Each scene shows the same named points in several views. A view is turned or mirrored, shifted and resized as a whole, has a little noise and may leave points out.
In the rows, 128 means zero.

Scene 1
View 1
z52: [122  84 129 145 142 122 142  94 137  89 118 143 149 126 125 107 145 111
 137 117 156]
z813: [112  98 155 167 147 121 155  85 137  86 119 169 144 123 125  93 118 120
 152 142 162]
z768: [137  90 134 135 111 160 138  87 153  98  85 134 121 132 118  97 150  90
 155 101  94]
z111: [132  83 152 172 126 142 140 110 147 109 141 135 140 129 127  97 131 106
 153 118 147]
z784: [130  87 131 145 128 131 135 111 142 103 130 120 151 129 133 103 144 109
 145 107 136]
z288: [133  94 152 156 113 154 141 104 154 106 112 134 133 129 125  90 135 100
 161 115 115]
z373: [128  89 115 162 150 126 138 107 119  96 147 135 129 144 129 115 123 117
 137 115 149]
z14: [137  84 148 152 119 127 134 139 155 116 152 102 172 123 144  98 147 113
 149 105 146]
z418: [120 104 138 148 140 125 147  97 138  91 112 147 143 131 132  97 122 117
 152 126 132]
z749: [151  53 129 159 117 149 121 123 150 119 159  98 147 131 125 115 173  88
 130  86 160]
z338: [139  79 146 156 113 162 137  89 155 104 105 140 126 125 115  97 151  86
 153 109 128]
z885: [123 113 133 137 131 135 143  96 140  91  95 139 135 136 133  94 124 114
 161 117 101]
z721: [128 108 136 138 124 134 139 121 145 104 114 114 150 135 142  96 130 115
 159 107 105]
z612: [113 112 161 138 128 107 152 115 154  96 111 137 181 112 146  82 126 129
 162 131 137]
z849: [122 109 137 152 137 144 146  84 134  87  96 159 118 141 122  95 115 109
 160 125 106]
View 2
z612: [116 120 172 146 105 137 102 116 112 144 112  93 125  89 162 125 122  98
 147 154 163]
z418: [137 117 155 128  73 136 137 127  96 153 133 108 116  83 162 143 146  95
 128 141 155]
z338: [145 122 166 145  58  96 156 126  89 174 122  85 115 106 172 142 122 111
 106 143 130]
z749: [155 130 115 114  19 116 120 134  72 157 120  79 135 134 152 157  79 150
 122 137  86]
z885: [129 123 154 136  81 125 146 126 100 178 126 133 111  80 175 134 153 102
 112 148 146]
z721: [122 122 133 139  99 131 120 125 109 188 119 117 128  95 168 138 127 121
 126 150 134]
z784: [138 125 138 120  55 132 121 127  89 157 122 106 126 103 160 142 116 122
 128 141 122]
z373: [153 115 120 100  44 155 136 137  86 146 145 106 123  92 148 164 135 103
 137 126 138]
z768: [136 128 162 147  57  90 165 126  87 192 120 125 106  97 183 133 137 116
  87 155 119]
z813: [146 107 173 129  67 138 142 126  98 132 139  73 114  83 151 155 142  74
 139 129 179]
z14: [135 124 125 127  70 136  93 125  99 157 111  84 139 119 153 147  86 138
 144 145 114]
z111: [151 114 137 133  66 128 138 131  94 163 128  70 127 109 154 160 115 112
 126 130 140]
View 3
z885: [104 145 107 103 171 158 103 139 151 135 147  93 123 101 140 127 109  92
 146 118 129]
z749: [133 100  73 109 166 132 105 126 144 113  87 101 108 136  96 125 104 137
 116  65 123]
z288: [129 146 105 102 160 137 109 132 159 106 131 115 116 108 144 121  96  98
 143  89 127]
z813: [119 138  99 107 129 177 147 116 146 133 137 111 102 116 130 127 114  90
 170 123 103]
z52: [113 125  95 100 148 173 120 127 145 131 117  95 107 126 112 133 115 105
 143 115 110]
z338: [121 147  98  95 171 149 102 134 170 109 114 106 102 127 134 116 104  95
 135  83 114]
z612: [126 133 121 105 123 161 119 128 128 107 140 112 130  94 128 144 100 102
 153 133 132]
z849: [102 155 102 103 170 164 117 133 166 144 151  97 109 109 148 117 114  82
 155 112 116]
z418: [112 135  99 105 152 164 123 128 146 136 138 100 115 110 129 128 111  99
 152 119 118]
z14: [137 105  92 114 144 130 113 129 125 108 113 109 127 107 110 137  96 133
 134  93 137]
z721: [114 131 102 109 169 139  99 141 141 127 141  96 131  97 131 132 101 110
 138 107 138]
z373: [111 113  76 118 162 156 136 126 139 160 126  92 110 122 116 124 116 118
 149 103 113]
View 4
z373: [137 154 169 169 176  69 121  97  82 149 110 139 154 145 146 141 164 121
  97 132 134]
z111: [106 127 155 169 147  90 125  63 115 153 128 141 131 129 138 118 154 128
 113 166 130]
z418: [116 151 174 149 133  86 102  84  91 141 107 142 120 160 109 133 142 134
  87 144 115]
z813: [ 82 127 176 143 128  69 106  85  78 151 115 150 106 189 131 126 174 138
  80 159 120]
z768: [105 160 165 144 142  95 117  54 123 105 101  99 129 104 101 145  66 140
  91 161  85]
z52: [109 130 184 155 153  71 123  72  95 135  94 140 108 152 131 126 143 139
  80 146 107]
z784: [145 147 176 169 159  85 117  77 104 144 104 139 136 129 123 130 140 124
 100 135 126]
z885: [118 174 168 145 124 100  92  87 102 129 107 123 133 143  89 143 104 131
  90 144 104]
z612: [127 125 189 157  95 113  87  70 114 163 109 166  89 168  77 108 154 137
  90 149 120]
z288: [100 145 156 156 127 101 112  62 126 134 126 121 132 120 108 131 113 134
 108 171 113]
z749: [164 110 175 204 200  83 163  40 143 144 111 136 138  70 159 114 139 127
 126 148 131]
z849: [ 86 173 156 130 130  85  95  93  87 122 113 114 137 157 108 153 112 133
  86 156 101]
z14: [168 122 179 194 144 112 125  51 138 171 120 161 126 103 114 104 156 125
 123 145 140]
View 5
z784: [147 129 149 143 113 129 140 159 112 116 150 130 117  98 118 156 106 137
 119 163 128]
z111: [145 130 145 143  93 141 133 163 127 134 158 121 112  96 129 147 122 136
 112 147 116]
z885: [146 140 143 168 121 102 129 159 125 147 160 130 119 122 132 147 112 117
 137 173 135]
z749: [150 126 160 127  98 148 145 157 110  85 151 118 115  53 105 157 106 160
 106 153 134]
z813: [130 123 144 155 103 132 138 177 129 149 171 136 100 143 135 149 126 111
 115 129 100]
z338: [149 141 158 160 103 108 133 159 139 122 177 114 115  80 123 134 120 137
 133 139 136]
z14: [168 127 141 125 106 148 130 155 116 106 125 130 125  98 121 162 112 149
 104 161 119]
z612: [168 131 133 146 124 121 123 161 133 132 133 142 123 154 136 160 118 122
 120 144 109]
z52: [133 120 154 152 115 123 146 168 116 117 168 136 103 120 117 157 109 124
 120 141 119]
z768: [153 148 157 172 119  85 130 154 136 126 176 118 122  87 125 135 112 128
 149 161 151]
z849: [132 138 147 176 111 103 130 164 128 163 177 125 112 117 136 139 118 109
 137 162 131]
z288: [155 144 148 157 105 117 125 156 136 138 160 118 123  95 133 139 124 133
 130 155 131]
z721: [159 140 139 152 120 115 126 152 119 135 140 129 126 107 129 155 108 132
 128 181 134]

Which points are out of place in each view (at most two, in the order of its rows)? Write - if all are in place.
view 1 => -
view 2 => z338, z721
view 3 => z288
view 4 => z52, z784
view 5 => -
